Points, in no order, along strands that fork and pass close to each other.
In the rows, zero is written as 128.
Two points are linked if the straight distance between their rows is under 131.
Bol: [131 196 150 158 127 138 171  74 145 137 140 168 175 148 163 185 167 127
 140 107  87 124 170 128 151  81 139 137 105 112 123 128 121 185 108 128
  90  98 110 140  97 152 119 119]
Tez: [ 89 149 103 116  91 145 130 145  83 124 142  94 125 122 107  52  85 134
 141 141 140 105 149  84 142 162 128 153 198 126 114 111 135 132 185 114
 120 165 114  82 148 118 115 174]
Temi: [121 113 112 155 118 122  70 152 125  73 116 171 100 144  65 140 154 148
 107 123 128 207 104 123 136  82  96 132  73 106  91 139 146  82 141 152
 136 117 118 124 126 155 148 112]
Febu: [103 176 114 110 141 123 112 137 196 130 142 183 114 121 129 137 141 154
 157 137 126 151  65 125 128 149  79 117 120 161 141 101 155 157  90 145
 154 120 119 157 135 125 124  91]
revad: [128 159 119 142 146 136 124 173 213 128 129 198  95 127 115 155 149 141
 142 138 126 122  47 119 116 150  77 119 118 176 140 106 151 147  74 161
 171 121 143 158 167 130 115 107]
fuzap: [147 190 145 135 146 125 146  76 143 164 120 146 203 149 137 167 170 133
 160  97 113 138 202 107 153  66 129 128 115 114 107 133 110 152 117 139
  89 114 124 143 121 156 100 115]
Pusub: [121 154 138  93 134 117 148 138 203 145 139 109 101  84 179 154 127 149
 115 162 164 102  77 122 125 164 102 109 158 163 156 122 129 141  93 128
 172 137 152 156 160 106 108 106]
kipud: [ 86 167 180 132 139 156 170  76 125  74 164 126 175 127 157 107 127 178
 148  81  77  99 123 139 148 130 149 129 134 123 106 149 120 176 137 114
  85 135 109 113  99 129 159 156]
Dizin: [ 90 112  71 110 110 119  77 145 137 138 163 147 101 138  86 112 110 151
 146 160 125 190 110 139 145 136  96 129 129 123 115 101 146 131 166 149
 148 127 104 152 148 144 110  88]
ros: [109 136 163 122  99 150 159 127  77 105  68  96 135 134  73 113 109 172
 162  96  88  86 111 125 135 134 129 139 135 125 105 159 110 157 166 107
  88 126 117  81 115 110 186 199]
Lomor: [108 181 164 133 130 145 170  61 143  98 162 153 168 134 166 146 149 158
 136  96  86 118 143 143 158  99 130 131 119 115 126 139 129 183 128 114
  97 115 102 127  92 133 142 137]
tapev: [ 86 166 129 112 139 113 162 131 156 153 174  89 114 102 189  73 103 110
 128 152 158 102 130 132  95 181 131 130 175 151 157  94 125 145  97 103
 157 137 130 126 121 106 138 164]
gil: [154  82 101  92 117 131 139 151 124 152  97 109 140 109 128 169 118 121
  65 182 161 151 114 167 131 122 123 135 125 125 147 154  96 102 156 115
 147 136 159 131 119 122 110 107]
debe: [113 146 143  92 127 127 159 152 198 152 146  85  73  85 205 141 120 163
 105 156 148 109 105  86 100 187 101 105 174 157 151 115 119 141 108 142
 174 133 178 149 154 126 101 110]
Saku: [121 167 161 110  93 152 115  76 149 138 101 118 109  92 117 107 129 134
 145  95 139 109 186  40 145  58 134 107 172  85 139 145 141 116 148 149
 142 157 139 109 110 134 137 172]
zogu: [160 147  93  95 184  85 194 181  92 142 139 121 128 108 198  70  77 139
  61 112 135  85 112 106  76 129 150 143 164 132 155  93 107 154 136  41
 128 153 157 104 103 116 119 144]
Lubu: [146  69 136 151 144 127 151 105  70 113 154 136 128 177 112 163 145 104
 134 108  73  94 149 173 152 148 148 100 108 106 162 104 124 166  76 129
  78 105  54 148 148 116 139 131]
dofup: [126 124 103 145 151 111 156 126 146 166 183  94 108 166 145 128 102  81
 134 159 100 103 119 188 103 155 151 140 158 134 173 104  84 147  88  90
 133 109 104 163 141 114 134 169]
Bara: [ 95  85 143 117 100 109 110 170  82  89 130 157 101 137  48 156 143 154
 127 119  75 152 125 150 170 165  97 134  56  65 103 131 112 133 178 125
 122  94 103  88 144 119 132 126]
bisit: [ 80 156 134 115  97 161 111 100 135 141 162 108 102 101 128  70 113 156
 156 127 136 140 160  65 141 126 119 116 198 103 137 115 153 125 143 140
 149 151 107 107 119 126 132 158]
Nubot: [211  80 110 125 140  92 123 193 156 127 137 130 144 130 120 185  94 110
  67 140 108  75  59 190 130 135  94 138  81 104 150 129  94 130 125  83
 172 102 144 133 145  94 100  71]
dade: [ 68 176 146 132 168 165 157  98 126  90 196 112 156 130 150  59 119 158
 153 104 102 104 151 103 110 166 151 123 160 147 109 131 119 139 121 130
 107 147 111  99  94 138 181 195]
dile: [183 100  96 183 149 107  82 146 126 112  90 125 137 141 103 133 184  69
 124 125 154 189 103 120 126 106 142 140  74 188  79 145 166  62 112 187
 135 138 156 143 128 167 142  69]
vere: [ 87 120  82 101 116 117 113 136 102 132 162 117 130 152  92  89  84 122
 150 150 114 142 144 166 147 179 138 158 146 118 123 121 119 152 192  95
 120 134 102 113 150 122  89 104]
kam: [127 105  95 180 134 109  85 176 150  78 129 201 100 138  84 125 164 142
 106  95 110 205  89 135 115  93  88 120  60  96  94 131 159 114 118 166
 109 123 108 125 103 166 128 121]
gipe: [168  70 134 142 121 130  88 175  80 106 105 105 138 136  96 171 176  88
  98 165 138 203 148 148 151 136 135 151  71 163  97 145 113  45 170 167
 154 120 213 112 123 180 138  87]
Fevak: [130 110 127 118 128  71  95 157 138  90 137 159 148 113 123 132 101 142
 128 119 144 108  73 179 147 172  78 116  76 113 140 151 125 124 100  98
 146  97  90 128 124  71 119  80]
puf: [156  67 158 160 118 125 140 120  61  96  95 131 148 151  76 202 179 130
 126  85  75 130 155 147 161 145 136 112  74  83 120  96 143 175 114 134
  86  98  84 119 140 142 132 130]
rinov: [153 157 109 148 164 118 107 167 191  81  94 199 125 151 110 136 166  84
 112  79 134 171  91 129 121  56 114 124  74 144  91 178 148 118  68 169
 132 141 141 141  93 167 123  91]
penoz: [209  72 130 136 121  98 104 159 111 147  99 119 167 148 112 176 122  84
 105 159 123 110 123 188 143 153 111 146  78 115 158 116  96 114 104 125
 121  83 113 141 141  92  90  92]
far: [ 96 105 114 131 105 105  82 176 115  73 138 172 101 131  58 136 141 169
 118 121 101 187 105 129 157 131  83 131  79  84  95 135 132 100 167 134
 125 105  96 104 136 147 131 104]
lapof: [ 87 109 117 137 147 125 151 146  41  79 145 129 145 155 119  82  71 146
 145 106 107  32 135 146 110 190 175 150 125 147 132 161 103 104 167  77
  91 112 145 104 149 105 147 190]
pivat: [152 150 158 140 131 146 135  86 131 154  63  95 189 110 106 133 156 124
 160 123 164 121 204 104 134 101 129 130 146 132 128 148 103 101 141 112
  92 141 123 109 142 129 102 165]
noku: [156 144 100 178 143 132 101 139 178 146 117 189  85 151 111 131 165 109
 146 114 127 170  79 109  89  68 122 123  79 152 109 114 183 137  88 216
 154 146 168 161 129 156 153 101]
Zepe: [151 134 149 123 127 141  88 101 147 154 120 165  66 140 146 138 159  96
 154  97 145 159 124  73 115  44 188 118 124 143  93 138 192  84  91 206
 166 132 175 176 117 179 137  61]
vifol: [132 126  96 127 135 101 142 135 166 185 161  98 110 140 140 137 101 109
 118 176 118 122  97 170 112 145 123 150 154 126 164  91  98 165 120  92
 155 134 123 168 148 118 110 137]
bize: [112 107  63 122 114  97  97 153 155 155 156 131  91 139 101 121 103 130
 136 174 129 168  86 141 125 143 108 138 132 131 133  81 140 143 156 138
 164 147 136 179 155 150  96  89]
Safal: [167 125 128 158 132 121  73  86 109 150  86 132 170 141  83 161 188 142
 159 113 126 179 168 101 135  77 121 131  87 125  88 139 143  97 166 180
 113 114 150 139 159 164 122 101]
vafe: [153  99 126 130 124 135 148 124  83 163  89 106 164 137 128 146 105 101
 103 168 160 122 160 177 127 134 134 151 134 121 160 140  88 115 143  86
 113 123 130 107 134 116 101 169]
kabud: [ 82 115 120 110  71 159 112 122  91 146 126 106 109 142  52  98 101 154
 146 147 112 143 134 119 152 121 108 147 160 102 113 128 126 124 202 120
 131 131 122  89 167 127 132 162]
dobib: [137 172 133  96 134 117 115 106 179 112 102 170 148 113 137 166 158 129
 129 128 161 140  96 138 139  95 116 111 109 139 137 166 142 111  91 132
 140 137 114 154  97 107 124  94]
sege: [ 96 162 118 100 111 139  97 152 191 147 144 133  60 122 144 136 114 164
 164 150 147 159  88  86 129 176 103 117 168 167 128  82 154 138  97 170
 174 125 156 157 145 154 110  77]
zepad: [150 183 167 131 154 121 148  83 144 158 101 117 213 137 129 137 164 123
 178 100 135 123 208 109 138  90 138 123 128 131 128 149  93 127 117 122
  83 128 105 125 134 129  98 131]
luti: [ 88 162 149 153 149 149 160  92 115  90 135 114 149 131 130  75 114 148
 151  98 129  81 153 105 119 137 147 118 155 138 119 138 121 124 133 102
 107 149 100 104 112 116 185 231]
veza: [105 141 101 123  98 134 173 174  68 119 129 113 118 111 134  74  76 128
  92 143 138  98 156  93 137 147 133 183 186 124 143 108 126 118 202  69
 127 162 146  97 131 129 111 180]
lutuk: [210  87 117 113 133 116 131 153 120 160 100  96 183 133 140 175 109  89
  84 166 138 101 115 192 135 129 120 142 109 131 164 134  85 128 110 104
 118  91 129 130 139  96  95  93]
Fepon: [130 113 140 122 148 102 161 134 111 132 147 108 165 108 197  86  76 119
 104 141 167  71 101 175 106 140 139 138 150 148 161 130 107 132 111  73
 129 131 135 106 124  72 143 164]
gasi: [102 180 170 132 108 149 138  97 148 102 118 119 108  85 147  59 117 132
 134  97 125  85 173  35 127 100 128 123 172 102 137 121 151 120 144 140
 143 175 116  99  96 112 154 201]
nuvi: [121 198 182 115 160 112 145 112 198 137 161 165 141 119 159 141 148 152
 153 139 111  73  63 131 120 150 107 134 123 185 168  95 132 173  67 123
 157  86 123 118 142  87 153 107]
tera: [153 116  72 120 135  94 125 182 182 145 163 120  98 136 120 158 106 139
 110 164 123 139  70 139 114 159 104 143 147 137 127  79 130 161 151 120
 181 157 168 184 177 158  76  79]
tefup: [129 115 147 107 135 110 160 142 108 119 110 119 145  60 203  84  99 131
  69 145 196  81 125 124 109 134 126 135 151 149 157 131 127 120 131  93
 120 172 132 102 111  79 131 176]
duz: [145  97 145 140 123 127  92 135 119 118  81  98 147 128 131 132 182  74
 134  92 142 164 138  88 138  76 190 120 141 176  57 152 177  39 119 167
 142 149 171 159 114 175 104  17]
dedit: [109 126 147 107 105 127 108 108 119 100 101 141 147 123  85 154 138 157
 131 132 143 157 121 150 152 121  99 123 104  99 123 160 119 113 167 117
 133 118  91 104 124  98 132 129]
banu: [101 126 117 118 115 136 112  95 156 183 139 115  93 106 138 123 129 126
 126 177 155 165 135 119 126 119 120 124 155 122 149 116 134 126 108 139
 161 144 119 159 128 125 133 136]
puli: [139 138  81 105 152  96 139 164 174 167 168 101 108 124 140 141  89 131
 120 158 116 121  84 158 109 162 124 146 169 124 143  83 111 191 154  80
 163 152 154 160 167 148  72  93]
nilo: [ 90 121 135 130 153 132 131 145  62  69 155 123 164 145 110  42  72 163
 155 106 123  46 134 126 123 188 172 153 150 161  85 138 111 128 162 109
  77 141 125  93 147 103 151 181]
nizo: [ 97 170 143  83 103 144 103 110 178 103 137 152  86 108 156 115 131 164
 154 115 138 159 120  76 135  88 117 110 161 126 147 139 174  96 113 165
 164 148 133 153 105 135 118  79]
bopab: [ 82 128 146 111 141 139 139 117  78  79 150 117 162 136 110  73  89 178
 163 107 110  92 124 144 144 178 144 139 145 130  96 151 114 154 168 108
  92 136  95  83 140  97 144 158]
vem: [168 139 117 143 130 132  72  89 114 132 120 157 144 144 102 148 176 137
 155  81 135 175 159  82 131  21 151 128  98 115  74 140 166 100 155 197
 134 117 178 144 138 195 138  90]
dus: [147 148 145 164 147 140 153 104 108 145  84  90 188 141 130 123 142 109
 155 126 167 106 201 124 124 128 145 119 144 144 144 139  99  98 110  96
  86 123 107  97 143 127 125 201]
nore: [192  88 103 184 138  94  74 140  95 119  96 133 153 146  88 142 189  87
 128 137 130 199 136 126 134 134 112 154  49 172 106 141 147  53 157 196
 117 118 157 133 146 158 125  85]
suzik: [154  69 148 134 110 151 107 124 120 132  81  81 122 108 155 141 170  94
 123 115 150 150 160  75 128  77 190  89 165 151  75 153 160  41 138 174
 120 149 176 151 112 158 107  41]
buvap: [170  92 107 125 132  88 111 178 169 112 127 151 133 113 114 171 111 121
  98 145 148 104  53 174 140 150  79 119  81 128 134 150 121 110  94 104
 160 102 119 153 144  94 110  86]
bepa: [101 152 136 134 128 146 106 130 201 164 126 163  48 120 130 139 147 154
 158 141 126 157  85  64 107 121 124 119 134 156 142  84 156 128  78 179
 190 111 170 179 147 158 132  83]
gaz: [152 126 116 151 137 109 103 161 160  88 116 217 139 125 124 156 159 127
 110  81 102 143  88 151 135 108  86 109  64  93 123 140 145 152  84 150
  97  94  87 133  92 116 111 106]
dotuk: [131  91 142 108  81 168 112 132  90 158  72 103 128 129  75 157 133 124
 111 172 149 148 162 134 138 113 116 147 126 109 124 143 115  94 201 133
 143 133 181  97 154 140 132 168]
rusob: [141 138 133 135 147 114 163 114 132 144 145  91 154 118 184 105 109  91
 113 149 177  86 134 166 104 131 144 126 150 157 168 130 101 120  77  85
 117 122 114 115 122  85 154 194]
guta: [128 136 134 178 145 146 153  81 134 164 167 133 120 176 133 152 161 110
 155 142  79 140 165 145 130 125 149 114 118 121 140 109 109 167  77 134
  92  99  65 155 128 135 166 155]
vupu: [ 98  88 110 127 114 107 119 118 100 138 147 143 121 156  88 127 108 128
 128 149 107 145 124 178 140 156 112 137 105 102 143 125 114 143 162 100
 129 122  88 141 145 107 114 116]
sineb: [141 122 126 128 124 143  94 105 168 161 114 138  74 121 143 153 161 109
 139 150 159 167 111  90 117  75 148 114 131 148 115 140 174  90  88 187
 164 139 163 185 132 155 133  81]
lal: [ 91  99 156 111 106 120 126 131  84  84 121 142 135 135  70 139 125 169
 142 108  94 131 120 159 166 163 100 127  87  78 111 150 108 147 172 106
 118  97  81  88 137 103 128 126]
dap: [106  87 145 141 140 138 159  91  67  98 148 124 125 161 121 145 120 139
 146  93  79 100 132 168 147 166 142 103 113 102 142 139 111 159 117 106
  88 106  66 126 143 114 145 144]
Loda: [160  96 137 154 113 117  75 108  92 135  75 127 159 152  60 169 176 138
 143 140 117 184 166 133 136 119 105 139  59 117  99 134 132  97 175 173
 113  99 148 122 156 154 129 126]
bok: [ 81 169 119 114 110 157 116 114 109 119 175  91 124 120 119  53 105 147
 169 125 131 118 157  72 144 165 135 127 203 130 106 111 140 153 155 140
 122 162 102  81 127 130 133 169]
kalot: [ 91 124 141 115 162 133 130 105  81  81 189 125 156 150 144  78  98 158
 172  96 110  90 126 163 141 201 153 126 134 137  89 141 111 173 136 126
  79 126  82 100 129 107 137 113]
Zovi: [163  64  98 114 114 129 109 175  97 121 114 113 111 139 110 174 134 100
  58 179 137 199 117 154 130 114 139 153  89 129 116 142 118  69 175 152
 164 146 198 131 116 164 145  81]
Zalik: [121 112 115 161 142 128 144  87 124 174 159 116 123 178 124 133 125  94
 139 158 102 127 160 174 126 139 146 125 131 129 156 121  98 143  91 112
 109 106  76 156 144 121 141 171]
seri: [208  96 118 103 142 108 146 167 122 151 115 103 172 125 154 172  81 108
  68 142 117  75  79 198 118 122 104 138 110 109 170 135  77 143 119  74
 153 103 156 106 134  84 109  78]
kupuz: [124 148 131 175 132 152 125  59 137 191 148 145 128 159 121 150 171 126
 153 141  98 169 171 122 139  85 141 125 112 111 117 100 130 171 104 147
 116 114  94 147 124 150 154 148]
fedo: [163 105 100 100 132 137 179 143  87 173  99 113 144 114 166 132 100 110
  45 157 158 123 150 140 111 115 138 152 147 123 161 126  92 127 148  73
 125 148 152 108 106 122 105 161]
lofa: [181  67 128 146 118  89 112 139 102 146 125 131 141 181 107 159 118  76
 118 136  99  82 131 194 145 143 122 131  95 101 168  97 114 144  90 123
 112  91  86 145 150  80 106 110]
Falok: [167  79 138 147 120 120  82 145  91 130  86 113 162 133  76 173 169 103
 117 169 127 189 155 147 141 143 117 149  57 148 107 149 111  63 173 173
 133 108 183 122 144 153 120 105]
zak: [146  62 115 139 131  97 138 125  76 123 154 130 119 199 108 143 108  85
 133 114  70  76 133 188 140 152 154 116 109 107 184 100 112 152  87 112
 107 101  72 156 149  92 128 110]
bot: [124 127 138  92 116 125 115 111 146 100  96 140 145 102 120 151 139 140
 120 150 175 151 108 146 143 117 104 118 119 121 136 166 125  93 129 124
 140 141 109 134 114  92 121 109]
Zup: [142 115 131 144  96 165 152 129  80 160  72  98 113 101 123 120 113 109
  87 139 178 109 192  80 133 116 120 141 156 122 136 118 115  98 169  92
 125 150 150  96 126 133 128 212]
Dunu: [145 124 143 129 103 163 132 120 134 142  80 102  89  50 196 121 130 104
  90 127 180 103 178  48 113 107 132  99 159 117 142 154 136  79 145 144
 108 180 135 116  96 111 118 151]
Sov: [ 93 110 175  97  95 132 148 152  64  96  87 115 130 133  60 128 107 161
 166 110  87  97 120 160 147 174 116 135  98 101 109 162 102 144 175 102
 118 102 122  70 136  93 158 167]
sume: [116 146 173  96  79 159 108 118 186 117 145 135  53  97 169 112 115 150
 159 125 132 152 127  51 112 100 139 102 179 118 147 145 171  72 109 179
 151 144 146 157 103 135 111  75]
Niva: [161 129 144 115 119 141  80  93 128 129 134 161 101 132 122 141 157 111
 158  86 151 160 161  66 133  16 185 116 134 114  86 144 174  80 131 201
 150 125 181 163 122 191 131  80]
lef: [ 93  94 136 135 124 140 160 124  50 101 107 118 130 164 103 118  91 136
 153 110 111  64 138 162 130 173 151 137 123 127 144 163  95 119 156  79
 100 113 120  97 143 103 146 198]
geda: [137 148  96 118 163  84 192 181  92 110 162 109 122 107 209  57  85 119
  65 113 144  87 142  96  77 149 145 140 168 141 146  68 124 132 138  50
 132 157 146 128  94 117 131 175]
zom: [110 126 141 110 114 148 130 155 200 162 140  93  42  99 186 145 117 164
 128 156 142 142 102  68 107 162 111 105 171 155 130 111 136 116  98 165
 180 121 181 177 156 150 101  85]
Mazet: [119 163  82 107 159  91 138 152 134 135 180  86 138 143 166  85  64 101
 148 137 144  79 123 171 104 197 178 156 180 150 128 105 109 184 144  70
 121 140 152 110 128 127  89 105]
das: [102 157 105 120 152  99 170 171 124 126 175  91 118  99 208  52  88 112
  95 131 158  88 142 117  75 184 146 138 182 153 144  78 130 139 116  79
 146 149 144 127 102 116 133 182]
Navo: [148  68 124 153 115  99 109 125  80 132 110 165 130 167  74 160 163 126
 109 122  90 145 139 159 144 142 113 123  57  86 125 104 139 154 127 144
  99 104  72 137 137 118 117 134]
nomef: [148  84 125 108 103 167 100 118 102 152  69  90 129  99 104 153 148 118
 108 162 175 156 173  92 129  95 137 127 144 129 118 152 132  65 169 161
 134 143 179 117 139 150 118 128]
pib: [130 132 101 158 134 147  86 145 156 113 137 194  76 137 116 101 145 129
 140  98 128 208  85 110 104  51 120 123 100 132 104 108 198 120 107 195
 160 136 150 156 124 182 156  92]
ret: [123 125 130 136  90 148 170 154  63 123  81 109 110 103 114 104  89 120
  98 142 155  85 159  83 139 129 118 159 161 139 134 114 122 100 188  77
 128 163 148  99 130 122 149 218]
kor: [ 90 131 121 117 111 145 133 103 119 152 136 105 108 108 129  92 113 133
 126 152 156 144 154 117 134 131 121 131 170 114 145 129 130 118 144 105
 142 155 107 117 132 111 129 172]
tig: [141 126 170 145 133 143 166  87  89 102  78  89 169 158 115 181 146 148
 166  68  90  94 157 137 146 132 152 106 113 108 116 153 107 170 120 113
  55  92 101 107 126 148 144 168]
Puzom: [ 83 165 154 143 133 139 145 114 122  96 141 117 125 100 160  47 120 130
 125 121 150  96 162  83 116 148 137 127 173 137 135 103 146 112 128 115
 136 179 107 104 107 110 166 221]
Zasas: [155  80 125 129 125 148 111 119 116 162  75  82 154  77 132 142 172 112
 116 150 163 159 177  79 125  98 166 112 159 153 107 154 139  46 151 169
 121 151 181 147 131 156 102  73]
Turol: [116 172 152 129 105 169 142  62 147 150 115 105 134 120 109 115 136 145
 152  92 127 121 189  68 145  64 138 108 164  92 115 141 127 145 145 124
 128 149 134 103 106 145 160 187]
rek: [159 145 113  98 173  96 189 168 143 161 162  87 131 110 200  99  83 119
  73 126 137  79  93 143  80 140 134 128 177 135 167 105  97 170 110  57
 150 134 161 116 137 111 114 160]
gos: [116 136 109 130 122 128  97 109 176 181 139 143  76 114 133 145 149 135
 136 164 140 172 101 109 121 106 120 122 129 138 137 105 162 123  97 169
 174 137 141 187 140 142 136 107]
sitev: [149  86  82  68 121 139 159 162 112 167  89 106 112 103 153 141 106 128
  39 166 143 147 125 129 111 110 125 127 152 117 153 154 103 117 159 113
 145 154 174 131 108 137 102 111]
bal: [103 111 140 106  61 166 120 139  82 157  77 102 113 137  44 129 111 145
 136 148 115 134 137 122 145 111 104 143 139 101 118 139 118 117 196 120
 131 126 154  86 161 123 158 186]
Bamup: [119 198 182 110 157 112 161  93 198 153 155 127 139 105 177 123 150 127
 144 150 143  89 108 135 106 137 132 125 134 162 170 113 120 148  53 114
 150 110 113 113 120  81 169 140]
Bugat: [121 148 143 157 125 168 125  53 135 174 129 110 135 148  98 146 157 142
 150 113 117 152 189 107 146  75 138 114 132  99 101 124 125 157 136 127
 111 124 116 118 128 161 153 166]
Dav: [156  88 124 163 135 116  88 156 116 108  76  98 133 128 116 130 186  65
 115 110 156 183 117 108 140 100 164 131 104 196  55 148 176  48 108 159
 154 141 169 139 116 179 130  39]
mades: [144 108 139 128 130  97 101 130 121  88 118 187 151 125 113 155 139 137
 122 107 119 127 104 169 157 144  89 107  64  91 135 143 130 135  95 118
 118  87  69 130 111  86 116 104]
noned: [169 134 112  82 177 106 175 156 167 163 167  88 124 111 187 144  97 144
  71 137 129  77  76 143 108 135 115 118 172 136 162 115  92 183 120  84
 174 136 159 128 167 113  95 126]
liga: [146  82  94 143 116  90  99 133 118 147 124 165 127 160  77 154 140 117
 110 158 111 153 107 167 135 132  99 125  69 106 129 115 135 131 131 146
 126 115  94 159 137 113 117 120]
fola: [123 152 171 128  94 149 166  98 107 103  69  86 154 141  98 148 124 170
 158  69  84 101 129 125 146  96 132 127 129 108  97 159 106 181 156 107
  74 115 123 104  97 141 169 177]
rapo: [146 148 128 152 145 138 154  97 136 166 121  93 156 135 157 129 134  83
 135 152 164 115 188 144 113 126 152 121 150 141 154 128 103 110  77  98
 113 119  98 119 131 112 137 191]
Dusuk: [101  99 148 142 166 156 167  87  79  74 194 115 138 142 153 134 117 159
 150  70  65  86 122 151 131 186 155 110 119 111 134 149 114 167 101 124
  66 115  80 137 144 134 158 126]
tukeb: [ 96 155 166 124 172 118 135  96 130 106 202 142 166 139 175  93 111 154
 170 110  98  91  89 163 123 181 136 116 120 163 135 110 124 181  74 128
 100 102  92 116 106  93 152  99]
nazem: [ 93 178 126  82 120 123 102 126 178  97 143 164 123 110 147 121 131 175
 154 126 143 165  87 122 147 138  94 115 145 138 127 130 162 129 113 151
 152 140 111 144 109 121 122  80]
napib: [184  68  87  94 135 113 136 186 124 144 105 119 143 139 116 179 121 106
  50 172 126 172  93 172 123 127 137 149  91 117 134 146  97 106 159 128
 163 135 187 133 111 142 119  74]
ridi: [139 131 160 118  86 163 108 101 159 143 104 115  75  73 168 124 130 113
 121 127 156 118 176  52 117  77 147  94 169  93 142 159 148  60 138 166
 126 165 147 137  99 122 113 121]
Veno: [131  99 141 149 120 143 158 123  59 130  84 111 158 163 114 148 104 109
 138 137 143  86 169 171 125 156 148 138 128 129 155 146  86 108 141  77
  98 102 133  94 142 114 123 207]
Sekav: [147 167 122 120 146 118 113 158 203  88  93 184 129 126 119 160 162 107
 119 100 148 140  66 131 133  87 112 109  89 159 108 176 155 103  59 143
 153 129 127 164 106 136 121  85]
negu: [ 92 151 155 123 154 144 139  97 111  90 201 146 158 127 166 106 118 167
 167 100  88 117 103 158 138 187 134 123 125 140 103 112 128 192 115 126
  83 115  78 120 105 120 140  92]
moma: [138 159 110 168 149 144 119 155 209 153 116 210  88 145 104 152 173 131
 141 135 107 142  61 103  91 102 102 128  94 160 133 108 159 159  79 199
 157 130 156 158 148 142 148 114]
rov: [ 95 179 165 113 156 113 165 119 183 156 175  97 120 115 168 101 127 113
 146 161 135  99 112 141 102 176 134 126 153 168 173  97 114 147  65 106
 164 104 129 121 125  94 164 157]
kekib: [122 144 102 179 123 131 125 165 170  71 126 214 144 112 134 161 164 125
  99  71  86 157 112 148 129  78  90 130  68  76 106 150 165 163 123 156
  99 109 129 137  81 168 103 117]
betet: [117 177 163 130 160 105 137 123 166 120 178 180 143 130 152 125 121 151
 167 119  92  81  63 152 126 176  97 118 106 168 142  90 137 198  66 126
 126  82 100 122 127  87 141  84]
govuz: [129 124  92 192 134 140  92 171 161  86 149 197  88 141 104 101 153 135
 124  87 103 211  80 133  92  56  97 124  78 112  92 122 182 138 120 197
 127 140 142 128 102 183 153 112]
baz: [ 70 164 100 107 139 137 123 119 112 133 196  99 125 143 141  57  97 117
 165 146 146 118 153 123 125 198 154 144 186 159 110 104 115 159 136 117
 122 149 101 105 119 124 123 148]
fitu: [127 124 150 112 105 135 147 124 113 114  84 113 122  55 180 102 118 126
  82 139 187  98 148  88 115 125 122 131 158 131 151 140 131 104 154 114
 118 187 122 102 108  89 133 172]
loma: [139 164  93 150 136 130 122 150 173  82 110 217 149 136 138 168 167 106
 108  76 121 169 130 134 134  40 104 132  74 113  92 167 146 144 113 173
 109 110 151 150  88 175 106  94]
pupe: [ 97 164  77 119 163 108 139 150 108 123 197 100 137 145 167  52  71  97
 138 138 151  81 151 146  91 204 189 155 183 164 119 114 110 144 138  81
 112 143 134 116 120 133 123 153]
vorir: [106 151  70 105 130 106 124 145 130 145 175 106 123 151 127  92  68  97
 152 151 133 126 133 171 122 188 168 163 173 129 129 109 118 174 171  73
 121 143 123 125 136 129  85  88]
Sel: [119 155 172 117  87 157 118 106 198 156 136 120  54  74 185 114 131 123
 139 131 147 125 161  47  93 108 149  89 164 105 155 144 151  78 115 167
 144 143 151 154  91 122 124 109]
Vopez: [ 85 113 105 111  94 139  88 116 111 127 152 132 108 133  73 111 120 166
 143 148 120 183 124 122 153 113  97 126 141 100 111 120 147 122 180 145
 143 128 104 128 158 138 130 114]
Nosu: [155 102 171 155 133 130 148 105  78  94  82 109 175 146 101 200 166 141
 154  66  81 108 165 145 164 134 140 105  99  90 121 118 128 175 109 122
  71  84  92 120 139 150 123 129]

Follow the links from the first point to the second, and from the first to the third. Name the last point that the two ways share.
nizo, loma, fola => lal
noku, liga, buvap => lal
dotuk, banu, bopab => Falok
nomef, kor, zom => gos
sineb, negu, bal => Falok
zom, vafe, fola => gos
lal, veza, gos => bok
fola, ret, Zepe => bok

A fork is a point with three links, a tip a point with one. Leave the first point through the second and follow the links. Name the first fork or tip that comes.
bal, dotuk => Falok
vupu, liga => lal
vifol, dofup => dade
rusob, rapo => kipud

A fork is a point with three links. Follow the links from the first point to the second and name the forks in between, in order.
noku, gaz => lal
Zasas, sineb => Falok
Falok, banu => gos
sege, Mazet => gos bok
Mazet, Loda => bok gos
vupu, bisit => bok
Tez, dotuk => bok gos Falok
kor, far => bok lal
sitev, bisit => Falok gos

Name the points in between on the shortest way along the links from the first point to the second, in order.
Falok, Zalik => nore dile Dav duz suzik Zasas nomef dotuk bal kabud Vopez Dizin bize tera puli vifol dofup
vupu, bot => liga Navo puf Nosu tig fola ros Sov lal dedit
sineb, nilo => Zepe Niva vem Safal Loda Falok gipe Zovi napib gil sitev fedo vafe Veno lef lapof
dedit, tefup => lal Bara far Temi kam govuz pib noku moma revad Febu nazem nizo sume Sel ridi Dunu fitu
Tez, vere => bok baz pupe Mazet vorir
